Points, in no order, along strands that fork, close into loops and pass close to each other.
Points whose rows are less than 137 apart are linked; no others are. Some points are linked to none.
z_963: [-30  25  21  41  34  -3  29  28  -3 -40   3  26  27  -2  53   2  24  28
  31  11  21  23   6  47  15 -30   7 -23  59 -15   4  33  27 -37   7 -17
  19  19]
z_163: [ -1  14  31  40  21  32  17  57   2 -27 -31  17  18   8  21 -38   6 -14
 -12  60   0 -38  26  28  -1   9  25  -4  -5 -46  24  14  48   0 -66  -1
 -15  -1]
z_662: [  3  11  -4 -19 -14 -11  19  18   6 -40   7   6 -13  59  16 -15 -44 -40
 -25  41 -33 -32  22  -1   7  -6 -37  -4 -25 -48   3  10 -15  30 -31   1
  -1  25]
z_768: [ 17  23  -4  -9  60  23  17  12 -10   5 -13  10   8  -3   3  19  50  24
  19  -4  15   5 -22  35  18  17  10 -23  45   9 -36  17  -6 -31  27  10
 -16  12]
z_532: [ -4  58   8 -18  47 -26  -4  34  15 -26  44 -38 -41  -9 -12  40 -17 -40
 -28  25  -8 -25  -3 -18   1 -44  32   9   2  -8  12 -18 -66  13 -10  57
   7  11]
z_717: [-15 -11 -33 -18 -19  24  16 -52   6   7 -21   5  22  37 -31 -44  14  12
  31 -26  17  19 -19  11  25  65 -24  -4   9  -3 -17  25  30  -8  58  -5
 -40 -25]
z_343: [-36 -11  -1  13 -36 -35  14 -20 -10 -41  29  -8 -14  41  40 -50 -27 -36
  38  27  -1 -13  18   9   4  12 -13 -18  -6   1  18  -2  23  -6  28 -26
  21   3]
z_5: [ 67   2 -16 -31 -11  46  21  -5 -11  47  -9 -22 -28  33 -12  23  15  34
 -41  10 -70  -9 -32  29  28  -7  -5  -6  -9  31 -29 -40 -25  24   9  -8
  21  14]
z_792: [ 24  18  17 -14 -49 -23 -16  -9   9  49  13   1  18   4   6  31   4  40
 -69 -36 -56  10  -8 -45 -42 -49  -7  14 -19   7   3 -42   4  53 -42 -19
  45  -5]
z_199: [  0 -25 -48 -20 -19  39   3 -49 -20  22 -36  29  24  20  -2 -16  26  37
   7 -23  15  47  12  19  36  67 -31  33  -2  19 -30  34  46  -4  57 -13
 -26  -9]
z_347: [-20  46  15  -9  30 -39 -40 -19  23 -38  25 -29 -14 -58  -6 -33   0 -20
  20  11  29  -6   4 -21 -50  -9  26   2   5  38  35   8  25  12  13  43
  15 -58]
z_749: [  0 -36 -22  49 -43  16  21   1 -10 -15 -10 -19 -27  69  15 -53  -5  -1
   0  28  -7  18   5  35  68  30  -1  23  -3 -18 -14   5  39   9  88 -11
 -22  37]
z_288: [-25  18  36  46  26  20  10   2  -9 -35  -4 -15 -37 -20   8 -62  -9 -40
  39  71  23 -22  21  22  12 -29  40   9 -23   6  17  -6  32   8   1  28
  16 -42]
z_866: [-16   1 -10  -6  25  -7 -30 -30   7 -12   7  38  50 -77  11  45  38  19
  19 -21  34  48  15  14  -2  11   4   7   7  47 -10  53   4 -14 -14 -11
  16 -45]
z_630: [ -9  24  20  -9  44  12   0  51  17  -7  26  -8 -14 -24 -10  59 -10 -18
 -24  -6  15 -23 -23 -13  16 -36  33 -11  26  -4   6   3 -76 -16 -23  32
  -2  21]
z_123: [ -1  -3  28  44  27   8  -1  44  -4   1 -43  11  46 -20  22 -17  33  16
 -29  42   6 -18  34  48  -6  29  21 -11   7 -26  21   6  45  31 -64 -44
  -1  -6]
z_294: [-40   8  17  35  -5 -10  19  10  -5 -43  10  11  -4  23  68 -56 -14 -30
  33  45  -8 -23  31  37 -15   7   8 -17   9  -7  25   9  52 -11   4 -26
  27   0]
z_93: [ 35  52   2 -18 -29 -18 -19  -4  24   9  16 -27  -1   3 -16  -2  -3  24
 -40 -10 -42  -6 -20 -30 -29 -25  11   1 -10  11  25 -39   5  28 -31  18
  37  -8]
z_431: [ 57 -12   4   7 -45   7   2 -10 -13   3  -3 -23  -3  38  10 -64  40  31
   3   7 -41 -16   0  12   4  -5  -2 -23 -15  38   7 -49  55  14  17 -45
  46  12]
z_388: [ -9 -36  -8  14 -47  21  14 -19  -2  16 -41   7   0  52 -33 -39 -54   9
  27 -29  -3  40  10 -20   6  34 -31  22  49 -49 -32  28   1   0  24   3
 -69  26]
z_64: [-54 -19 -30   4   3  24  20  23  -5  30 -19  21 -10  33  28  45 -38  28
  10 -22  -7  41 -12  33  29  30  -7 -33  44 -13 -22  40 -47 -24  62   7
 -31  54]
z_736: [-22  18  25  29  40   3  24  48   0 -41  -4  31  41  -7  19  27  30  24
   4  27  35   6  12  32  25 -27   1  -8  29 -12  15  32   5 -15 -31 -10
   6  29]
z_120: [ -5 -13  -6  14 -26  23   1  37  27  41 -13 -28  15  -6   3  62 -25  16
 -76  31 -31 -26 -14  26  -7  29   0  -2 -42 -39  16 -31 -16  39 -74  13
   8  -4]
z_677: [-64 -27  -7  -3   2  22  22  17  -8  22 -12  10  -2   0  14  57 -49  -9
  17 -25  16  13 -20  28   6  40  -3 -41  37 -22 -21  20 -68 -31  30  20
 -43  17]
z_106: [ 16 -30   9 -15  11 -30  -1  33 -13 -10 -17  50   2  26  29  17 -12  16
   1 -14  10  38  33 -13 -25   2 -40  10  43 -44 -21  22   3 -32  16 -19
 -40  98]
z_837: [ 70  11  27 -45 -14   4 -12   2 -19 -17 -23  46  23  14  -6 -17  15  23
 -45 -21 -23   6  21 -38 -34 -37 -34  21 -18  -2  -8  17  36  24 -49 -21
   7  24]
z_43: [ -6 -23 -22  60 -52  28  24  19  -5  14   1 -42  17  56  -3 -39  11   9
   7  21 -53 -11 -18  51  56   3  20 -23 -28  -9  30 -42  47 -18  -1 -45
  31 -14]
z_989: [ 27 -27 -11 -48  -4   5  -2  15  11  -1 -35  54  65  -1 -32  43  39  40
 -47   5   0  29  30  -3  -8   7 -54  29 -57  21   7  30  26  21 -56 -18
  -8  19]
z_311: [-13  57  35   2  62 -30 -11  22  44 -34  15 -18   3 -58 -13  15  38   8
 -22  -2  32  -5  11  -2 -41  -3  43  -3  17  28  29   8  18  21 -19  28
   8 -31]
z_422: [  6   3  39  -2  51  -1   8  43   2 -33 -13  36  29 -26 -19  32  38   8
 -14   6  60 -11  13 -12  -4 -17   6  27  23   2  17  30 -14 -31 -31  -5
 -31  45]
z_281: [-24 -43 -32  13 -18  -1 -10 -46 -18   4  19  33  19 -63  31  35  21   8
  38 -16  45  43  10  16  23  24  -2  24  -5  59 -25  32  10 -19  33 -13
   9 -33]
z_135: [-47  42   1  -7   9 -55 -38 -24  39 -43  33 -17   9 -54 -13 -13 -30 -32
  47   2  32  11 -11 -29 -32 -18  -7 -10  -3  18  22  36  -5   2   3  40
   3 -53]
z_643: [ -2   2 -10   8  43  24  24 -10 -16  19 -18 -12 -32   2 -27   4  10 -23
  47   9  13   2 -36  41  34  22   9 -17  32   9 -50  -5 -32 -14  67  26
 -37  -8]
z_877: [ 16  29 -33 -12 -18  19 -15 -20  15  -1  -4   1  46  17 -30 -29   8  41
  21  -9 -14  18 -19  -3  35   6 -12 -18 -13  21  15  27  30  -2 -18  -6
  21 -29]
z_143: [-14  16   1  16  31   9 -14  -3  -4 -45  -5  30  22 -44   5  24 -18 -24
  25  12  38  22   4  -2  39 -34  -9  21  16  10 -22  54 -46  13 -10  21
  -2 -10]
z_730: [ 28 -28 -19 -46   8  11 -15 -13 -15  17 -13  60  19 -39  -6  34   7  -1
 -10 -35  16  17  19 -15 -22  23 -19  27 -13   6 -37  23  -7  -2  -8  12
 -24  -7]
z_579: [-25  28  18  26  62 -11  60 -11  21 -19  -4  -2 -31  21 -12 -36  33 -44
  88  10 -22   2  -1  30  -9 -22   5 -45  43 -27 -31 -10   8 -37  64  12
 -37 -17]
z_727: [  2 -34  -4  35 -22  -6  11 -18 -17 -26 -24  -8 -22  38   0 -66  -1  -2
  32  23  23  31  32  16  37  38 -16  22   7   0 -26   8  43  15  82 -14
 -36  21]
z_291: [-38   5 -31  -9 -18 -15   4 -42  33  10  48 -44  -6 -12 -11  25  27   4
  29 -10  13   8 -45  40  14  37   3 -38 -26  49   9  -2  13 -17  50   5
  24 -47]
z_466: [-31 -23 -26  52 -59  31  41   1   0 -12   5 -21  -9  77  16 -36  -8 -18
  -2  25 -37 -10  -8  53  54  20  16   2 -20 -28  26 -12  36 -20  45 -16
   7  10]
z_14: [ -1 -25  12  19 -38   0 -13  -2 -41  -5   7 -20 -26  13   8 -20 -81 -34
  21 -10  10 -23 -19 -34  10 -33  -1  20  23 -39   5 -22 -45 -56  -2   1
 -14  26]
z_932: [ 73  28  14 -55 -16  27 -17 -34 -17  11 -36  30  17  32 -31 -41  12  27
 -11 -20 -24  10 -12 -36 -32 -28 -38  21 -34  12 -39  12  43  21  -3   2
  -6  -9]
z_918: [  9  61  27  -3  75  -3  13  44  51  -7   4  -5  27 -25 -44   2  74  31
  -3  13   3  -2  -1  22 -21   5  35 -33   5  11  30  -2  31   5 -19  14
  -7 -26]
z_933: [  0 -13  31  32 -15 -26  -5  -6 -20 -16  48 -56 -42 -25  23 -10  29  -5
  -1 -14  32 -22   2 -11  16 -25  60  -7  17  46  19 -44   0 -23  18 -26
  48  -5]
z_151: [ 35 -45  10 -57  20   9  21   3 -24  29 -33  24 -39  14  -5  37  -1  -9
 -43   0  -4 -21  20 -17 -57  29 -47  14 -27 -32 -49 -12 -33  35  -3  32
 -47  30]
z_842: [  0  -2  13 -21 -58 -26 -17 -33 -23 -11  31 -61 -38  53  -9 -33 -43 -13
  -7  -2 -25 -22 -31 -41 -46 -49 -22  13 -63 -16   6 -62  -2   1   8  15
  33   5]
z_142: [ 67   9  17 -33  45  15   0 -10 -19  15 -25   7 -58  -7  -4   9  26  -9
 -40 -42  21 -39   9 -28 -33  23  34  28  23   6 -31 -20 -16  -5   2  16
 -23  14]
z_582: [ -3  10   7 -71 -14 -63  -4 -25  -2 -15  46   8  -9  14  37   8  13 -11
   9 -39  -6 -11   3 -34 -61  -5 -34 -35   0   1  -4 -12 -10   2  -1 -11
  34  28]
z_770: [ 28 -11 -22   0  -1 -22 -30 -10   2  53   0  37  31 -53   0  29  37  34
 -43 -43 -21  30  36 -14  -6  -9  17  25  -2  22   5 -16  -2  45 -29 -61
  36 -24]
z_699: [-16  12  -9 -60 -10 -57  13 -24  13  -8  54 -29 -25  42  25   5  -2 -26
  14 -16 -33 -25 -14  -7 -50  -4 -22 -47  -5 -16  -4 -43 -29 -10  18   2
  33  19]
z_680: [ 13   0  27  -1  -6 -13  -5  12 -21 -17  14  28   0 -13  45   9 -10  -3
 -17 -42  31 -19  13 -43 -10 -24  11   8  50 -18   8   8 -13 -42 -31 -16
   5  42]
z_393: [ 35 -10   7 -51 -18 -27 -15 -35 -24   8  16  16 -45  -3  24   8 -14 -16
 -48 -19  -8 -15  27 -63 -62 -34 -16  45 -32  -3 -26 -17 -17  38 -20  11
  20   7]
z_791: [  7 -52 -42  59 -38  23 -13  15 -45  47   2 -11  13 -14  19  28  -6  34
  -4 -10 -28  21 -14   4  86 -41   5  10  24  34  11  -3 -17 -16   0 -33
  32  16]
z_274: [ -1  38  25  26  24  10   5  60  30   0  12 -34  -9  -5 -12  21 -16  -7
 -57  38 -14 -43  -3  -6   1 -19  51  10  -9 -51  39 -34 -19  -4 -72  25
   1  -1]
z_754: [-25  -3  -1 -12  47  30  16  47 -12  13 -10  14 -10 -30   0  69 -15 -11
   7 -16  19   0 -30  13  18 -13  13 -36  28   6 -18  26 -90 -19  21  36
 -27  27]
z_445: [-22 -33 -12   8  15 -10  -5 -36 -14  14   2 -40 -43 -26 -42  16  -4 -45
  46   5  28   1  -9   4  13  28  -4   1  -1  25 -41 -10 -43  15  47  33
 -35 -28]
z_551: [-23  -1 -16  17  -7  11 -22 -11   3 -13   9   1   2 -38  14  34 -35 -30
  -2  27  15  -4  -5   1  31  -5   9  23 -12  10 -10  23 -49   9 -20  20
  11 -19]
z_28: [ 44 -13  27 -46  47  -4   9  19  -5   3 -16   8 -39   3  -8  28  15 -10
 -56  -8  23 -45  14 -37 -49  15  -9  22 -12 -29 -15 -17 -33  14 -19  27
 -35  38]
z_948: [ -9 -43   6 -21   0   8  42  54  -5  -2 -23  17 -20  48  -2  40 -63 -15
 -26  16 -19 -10  12  -8   6   3 -52  -9   5 -39 -11  11 -69  17   1  10
 -57  72]
z_103: [-40  14  17  47   2  17 -18   2  30  -1   1 -15  26 -29  -4 -52   4  -1
  26  54  -3   6  18  48   9  14  27 -16 -21  40  45   3  71  41 -20 -17
  33 -68]
z_314: [ 13  -6  -3  27 -28   7 -39  14  20  22 -37   8  57 -41  -1  -3  -9  20
 -39   8 -12  -3   3 -14 -18  13  -3  21 -29 -25  24   3  30  44 -90 -18
   9 -30]
z_182: [ 72  -4  -5 -10 -37  18  12 -23 -22  34   3 -19 -13  43   1 -19  41  44
 -17  -8 -54  -4 -19   5  12 -28  -7  -9  -5  37 -18 -49  15   8  16 -37
  44  21]
z_384: [ 43  -1   5 -19  -2   6  -5 -20 -15 -32 -10 -10 -12  29   1 -86  28  -5
  27  31  -8  -9  23  21  -3  24  -8  -7 -19  49  -1 -14  60  19  37 -20
  19  -2]
z_711: [ 34   2 -11 -45 -30  18 -10 -54   3  20 -34   7  -3  31 -69 -30 -18  -7
   8 -26 -16  16 -20 -43 -11   3 -55  25 -40   2 -43   9   2  46  20  25
 -31 -27]
z_686: [-17 -14 -22  -6  -7  12  -5 -12   3  -9 -43  35  30  50 -14 -32 -24  27
   6 -21  -1  66  31  -2  23  36 -40  27  43 -53 -21  72  24   0  35 -17
 -54  44]
z_560: [ 54   0  -5  14 -14  15 -42 -18  -5   7   1  -3  -3 -46 -25 -17   6   9
  -4 -20  14   2  -8 -52  22 -29  32  40   1  41   8   1   0  -5 -16   0
  16 -17]
z_304: [-12  12  29   9   6 -14   4  -5  13   9  25 -22   0 -20  43 -17  35  18
  -2  -1   3 -30  13  24 -39  27  45 -39  27  12  29 -27  33 -14 -23 -47
  42 -21]
z_421: [-65 -15   2   3  25  -4  33 -29  20   1  -9   0   3  -8  -8  18   8 -16
  34  -7  41   2   0  40 -23  72 -23 -30  21 -31 -31  36  -1  -6  26  14
 -58 -47]
z_166: [ 15 -73 -25  21 -48  16  -5 -26 -36  23   7  17  -1 -38  28  17  19  21
  15 -20  37  28  11   1  33  26   6  24 -12  37 -23  -5  30 -30  39  -9
   3  -7]
z_767: [ 17  -7 -20   2  -7   3 -10  12 -24 -15 -20  52  24  31  35  -3 -27  27
  -3 -12  -5  34  16  -5  17  -5 -38  14  33 -29 -12  46  21 -25   0 -15
 -17  62]
z_167: [ 25  48  27 -21  30  -9  22  56  50  -8  18 -21 -18  30 -32  -1  10   1
 -49  11 -16 -51 -14 -33 -41 -16  27  -5 -15 -41  44 -47   1 -16 -39  47
  -9  19]
z_949: [  8 -22  -5  61  12 -24 -27   0 -17  52 -15  21  11 -57  34  28  22  -1
 -47 -40   0   5  30  -9  23  -9  48  38  21  11   8 -23 -15  40 -22 -87
  28 -20]
z_716: [ 27  66  17 -37  18 -37   2  35  43 -30  33 -22 -18  27  -8 -26   6  -6
 -32  10 -38 -31   4 -40 -45 -30  18 -17 -10 -15  41 -35   9   9 -27  32
  24  12]
z_101: [ 10 -11 -12 -42  36 -22 -33 -21  -4   8  15  42  -8 -71 -16  41  20 -33
   4 -54  27  17  12 -32 -34   4   1  19   6  24 -36  24 -35  -4   6  27
 -23 -12]
z_51: [-15  66  26  -8  59  -9  28  39  39 -51  21  12  -7   6 -18 -10  21 -37
  17  61  -7  -2  23   8   1 -23   4 -17 -34 -10  20  18   9  30 -13  38
   3 -12]
z_300: [ -8   6   2 -39 -49 -21  14 -43   3  -2  22 -35 -27  82   9 -24 -12 -10
   5   0 -43 -32 -22  -3 -53  -8 -24 -25 -51 -21 -10 -58  -1   2  21   6
  39   3]
z_231: [ -9 -24 -21 -20 -47  57   2 -28  -9  27 -22 -21  -9  39 -45   4 -55  -6
  -7 -28 -15   1 -48   5  26  16 -22   5 -41  -7 -10 -12 -34  -8  31  21
 -20 -14]
z_350: [ 19  14 -43 -22   3  56  39   0   9  30  -7 -16  -7  66 -22  10   8  18
  -7   7 -55  -9 -38  52  46  31   1 -25  -7   5 -18 -15 -18  -6  32   5
   0   0]
z_340: [ 17  53  18  22  62  19  48  14   5 -27  -9  12 -24  28  -6 -45  27 -34
  57  38 -10  -7   0  23  17 -23  24 -18  16 -27 -19  -3   1 -25  38  21
 -19  -6]
z_39: [ -6 -27 -15  -4   9 -29 -39 -48  -2  11   8 -10 -27 -67 -40   9   1 -38
  43 -25  33  10 -10 -37 -14   9  -6  21  -8  32 -34   4 -35   2  27  38
 -33 -36]
z_561: [ -3 -30  18  -8 -42 -44 -33 -23 -29 -28  45 -69 -43   3   9 -50 -18 -22
  -2 -10  23 -22  -2 -59 -35 -30  10   1 -43   5  30 -60   8 -14  13  13
  37  -1]
z_860: [-43  29  -5 -17  43  12  16   5  49 -23   0  17  58  -1 -22  11  46  33
  19   3  27  18  -5  49   6  39 -15 -43 -11   5  13  59  47 -16  -2   2
 -13 -53]
z_141: [  4 -13 -24 -44 -22  22  -4 -54   0  29 -41  22  26  21 -58 -30  -3   7
  31 -60   7  19 -28 -25 -17  41 -50  -6  -4 -11 -42  20  24   2  26  16
 -48 -22]
z_427: [ 51 -25   1 -59  -8   4   6 -36 -30  30  -9  18 -51   2  22  30   2  -3
 -55   4 -24 -15  19 -19 -55   1 -25  40 -47   4 -44 -21  -8  54  -6  15
   9   4]
z_900: [ 30 -59 -20  -6 -30  11  -1 -20 -46  49   0  29 -26 -19  24  10   2  17
  21 -44  26  20  -4  -7  -1  16  -2  20  21  28 -33 -21   6 -47  61   0
 -15  24]
z_45: [  5 -13   6 -16  17   8  22  41  -4 -18  -5  -6 -31  32  -7  25 -65 -43
 -39  52 -17 -35  11  -7  14 -11 -34   5 -23 -50  -7   6 -68  31 -29  26
 -33  33]
z_493: [ 18   3  15   3 -33 -11  -7  -3 -29 -11  15   7 -12  21  38 -25 -39 -15
  22 -23   8 -17 -12 -34  -5 -28  -3  -1  45 -30   4 -12 -23 -53   2  -8
   2  43]
z_358: [-16 -21  24 -28  44  -9  18  37  10  -6 -14  39  16 -14 -33  50  19   0
   7  11  61 -30 -11  -9 -23   6 -29  17  10  -5  18  21 -39 -34 -10   8
 -54  60]
z_601: [-10 -38   2   3 -29  24  13 -14 -11  14 -38 -21 -19  27 -55 -14 -73 -27
  28 -14  -8   0   2 -27  -7  23 -20   3  33 -42 -32   3 -46 -11 -15  33
 -69   0]
z_636: [  3 -10   5 -57 -20 -46 -20 -48 -18   7  18  11 -21  -6   9  -7  -7 -16
   3 -38  12  -4  16 -58 -85  -1 -33   5 -20 -11 -20 -16  -3  18  -9  12
  12  -4]
z_882: [ 16 -13 -31 -57 -12  18  -4 -20   1   9 -18  54  48   4  -9  33  24  28
 -22 -29  -5  38  20   2  -2  29 -45  13 -36  21 -26  34  22  22 -22  -5
  -1 -11]
z_873: [-32  -8  -7 -19 -39 -25  -4 -47   8   1  20 -27  -4  11 -18 -20 -35 -20
  43 -29  18 -10 -30 -17 -29  25 -23 -28 -13 -17   7 -14   1 -29  14   9
  -1 -30]
z_497: [ -3  -1  17  34  23 -10 -35  27   9   0 -36  25  72 -60  -2   4  28  26
 -29  10  16  16  32  10   3   7  17  10  -4  -2  27  24  19  35 -68 -50
   7 -21]
z_679: [ -3  45  15  -6  55  15  14  35  60   1  -7   2  46  -9 -33 -18  53  36
   6  37 -14   9  11  42 -17  40  16 -48 -22   5  26   6  64  10 -22   1
  -5 -45]
z_53: [ 11 -28 -32  43 -24  14 -10  17 -38  38   1   8  -8  20  55  18 -13  49
   6 -13 -27  25 -10  12  50 -36   8   7  59  10   0  12   4 -48  18 -28
  25  68]
z_150: [-21  44  -5  11  27   4  -8   8  52  13   2 -11  45 -21 -27 -26  22  29
  10  40 -23  26  13  47  -2  38  24 -35 -18  28  34   1  59  42 -13 -12
  23 -74]
z_81: [  3 -34   9  12 -12  10  -7  -2 -31   5 -20 -30 -39  -6 -43  -2 -81 -46
  34  -4   6 -11   1 -46  -7 -18  -1  15  36 -31 -26  -6 -77 -20 -18  34
 -54   6]
z_709: [ 12 -21 -20  53 -58  -1 -41  -9  13  44 -30 -37  25 -37  -9  -2 -21  10
 -40  23 -37  -2 -18  -3   8   5   7  38 -50   1  26 -36  22  60 -47 -11
  22 -42]
z_626: [ 45   5  12 -24 -37  -6 -30 -14 -21 -17  -2  47  22 -11  11 -26  -7   9
 -38 -39 -19   8  25 -61 -30 -62 -21  37  -7  12   5  18  33  17 -60 -28
  30   8]
z_96: [-47  -4  22  71 -12  10   5  20 -10 -24   4 -16  -2 -13  42 -51  -5 -33
  27  62   4 -23  19  43  17 -23  32  -2  -3  14  40  -4  51  18 -29 -21
  42 -30]
z_954: [-11 -39 -25  -8 -44  35 -18 -27  -6  19 -11 -11 -16  -4 -10  25 -68 -25
 -11  -7  -6  -5 -24 -13  16   9 -16  30 -45   0  -8  -5 -43   2  -1  25
  -5 -11]
z_916: [-16   7   6  32  10  29  11  59  33  10  -5 -20  15  -9 -10  48 -19  -5
 -52  59 -11 -36  -8  29  19  10  24  -1 -33 -44  26 -10 -24  15 -79  26
  -9  -3]
z_413: [-33  -5  -7   8 -37 -40  -9 -31 -20 -44  27   7   6   0  25 -30 -35 -29
  51   8  25  15  19 -14  22  -7 -25  -2  10  19  12  32   5  -1  18 -25
  16  -1]
z_479: [ -5  28  25  24  52  -2  -2  34  24   7  19 -11  -5 -31  -5  73  24   7
 -38 -37  24  -8  -2 -20  27 -28  58  -3  46  22   6  -7 -58   5 -33  -6
  20   7]
z_789: [-24   4 -20  68 -46 -30 -43  17   5  38   3 -45  40 -34  -5  -4 -26  -1
 -14   7 -26   0 -34   4  28 -26  28   3 -20 -16  59 -40   3  28 -35 -48
  42 -36]
z_3: [ 19  11  -6   0  -7 -38 -26  15  25  50   2  18  42 -33   1  43  20  38
 -76 -36 -39  21  14 -32 -18 -20 -10  14 -19  -4  23 -35  -8  74 -36 -41
  33  -3]
z_158: [  6 -24   9   3 -17  18  -2  12  15  50 -18 -23  -2 -23  19  59  -2  26
 -89   5  -6 -39  -3   3 -46  42  20   9 -29 -35   7 -46 -11  33 -68  18
  10  -9]
z_657: [ -4 -37  16 -37   7  -4  29  52   4   4 -11  34   1  26 -20  38 -23   1
  -8  -1  16 -33  -7 -31 -22 -10 -51  -3   9 -28  13   0 -57 -23 -10   7
 -52  87]
z_21: [  4  32  41  39  38  23  27   5 -15 -27  -9  -5 -37 -14  15 -46  18 -21
  37  41  29 -24   0  29   2 -24  51   4  24 -11   0 -13  12 -23  13  16
   2 -18]
z_361: [-14  -4 -18  59 -35  -2 -14  12 -16  19  12 -26  26 -12  19  10  -9  -1
   1  18 -21   2 -21  17  57 -34  20  -2  11   5  28  -5 -10   7 -43 -43
  39  -6]
z_468: [-27   1  -5 -29  37  -9   2  -3  13 -22   0  29  67 -29  -3  45  52  36
  10 -16  39  34   4  34  -5  36 -24 -31   2  26   1  59  29 -26  -7 -16
  -9 -17]
z_57: [  5  78  -1 -22  61 -35   9  41  40 -29  25 -16 -18  -6 -53  11   6 -46
  -1  42 -15 -10  -3 -16  -9 -20  -2  -5 -20 -10   8  -2 -19  32   2  79
 -32  -9]
z_205: [-24 -10 -39  -2 -31  83  31   3  -7  21 -11 -27  -9  68 -53  -1 -39   3
  -9 -16 -42  -4 -51  48  62  21  11  -2 -24 -20  12 -12 -33 -26  54   9
 -19  -7]
z_67: [-45  23  -1  20   2  12  37 -15  29 -20  29 -18 -28  41   9 -44  23 -40
  27  60 -39  -2  23  44  25  17  22 -25 -55  25  32 -10  45  14  38  -4
  31 -40]
z_658: [  5  -5  17  53  23  -1 -12  12  -8  25  -5   9   1 -47  29  46  16   5
 -40 -35  21  -3  23 -14  24 -13  55  18  46  14  -1  -8 -34  10 -42 -48
  22  -3]
z_241: [ 37  -4   5  -3   9  -3  -5 -15 -29 -36 -38  13  -1  26  25 -86  15   8
  36  24   1  20  30  30  -7  26  -4  10  22  22 -16   7  67 -16  56 -28
 -11  26]
z_872: [-17 -11  22   6  -4 -45 -21 -24 -20 -22  51 -62 -57 -13  22 -35  -2 -27
   9  -7  39 -38  -3 -37 -32 -17  44  -3  -1   8  30 -45  -4 -37  20  -1
  28 -10]
z_814: [ -7   9 -15   9  52  21  14  27  -8  11 -16  20   7  24  29  25  13  51
  33 -12   0  30 -23  37  26   1   5 -29  68 -16 -31  31 -10 -56  59  13
 -22  52]
z_412: [  0  24  19   3  35 -23 -38  14   6 -68   4  29  30 -60   5   9  13 -14
  -9  15  28  23  42 -22   5 -44  12  35   3  30  10  53 -16  29 -48  -5
  21  -2]
z_247: [-15  14 -13  59  -5   1  17  19 -13  -7  16   2   3  30  51 -10   6  31
  36  14 -15  13 -17  39  50 -40  22 -13  60  -3   5   8  15 -55  24 -26
  32  44]
z_416: [ 28 -43 -40  -1 -20  40  -5   8 -43  63 -21  33 -19   8  31  14 -16  58
  12 -45 -10  40 -19  -4  34 -14   3  13  41  17 -24   6   1 -62  56  -3
  -3  51]
z_417: [-16  12  -4 -18 -24 -37 -19 -35   3 -21  24  -2   9 -10 -21 -31 -34 -26
  63 -27  21  11 -13 -44  -7  -8 -27 -19  11   0   4  21 -10 -19   6   3
 -10 -17]
z_632: [-27  -1  -6  -2 -22 -42  -4 -30  -1  -7  62 -39 -17 -30  35  25  28  -6
  25   3  18   5 -10  16   9   0  16 -25  -6  61   9 -17  -8  -8  26 -19
  53 -14]
z_145: [-46  36 -16  -3   3 -36  -5 -35  43  -7  49 -49 -15 -25 -33 -12  15 -20
  53 -14  13   7 -44  17 -10   4  -7 -45 -22  36  23   2  32 -30  62  27
   1 -72]

A piece is all that can be reached along the links. How many separate loops has the piece of each point below (a circle has one, a figure eight two, a Y none), and how many tips (points with one link)?
z_626 -> loops 0, tips 2
z_57 -> loops 0, tips 3
z_205 -> loops 0, tips 2
z_103 -> loops 1, tips 4
z_582 -> loops 0, tips 2
z_493 -> loops 0, tips 2

Name the points in between on the shortest way along the links from the first point to the second, in order.
z_643 / z_274 -> z_768 > z_814 > z_64 > z_677 > z_754 > z_630 > z_479 > z_658 > z_949 > z_770 > z_3 > z_792 > z_93 > z_716 > z_167
z_361 / z_45 -> z_791 > z_53 > z_247 > z_963 > z_736 > z_422 > z_358 > z_657 > z_948
z_340 / z_866 -> z_21 > z_288 > z_96 > z_103 > z_150 > z_679 > z_860 > z_468
z_699 / z_28 -> z_582 > z_636 > z_393 > z_427 > z_151
z_882 / z_64 -> z_730 > z_101 > z_39 > z_445 > z_643 > z_768 > z_814
z_5 / z_749 -> z_182 > z_431 > z_384 > z_241 > z_727
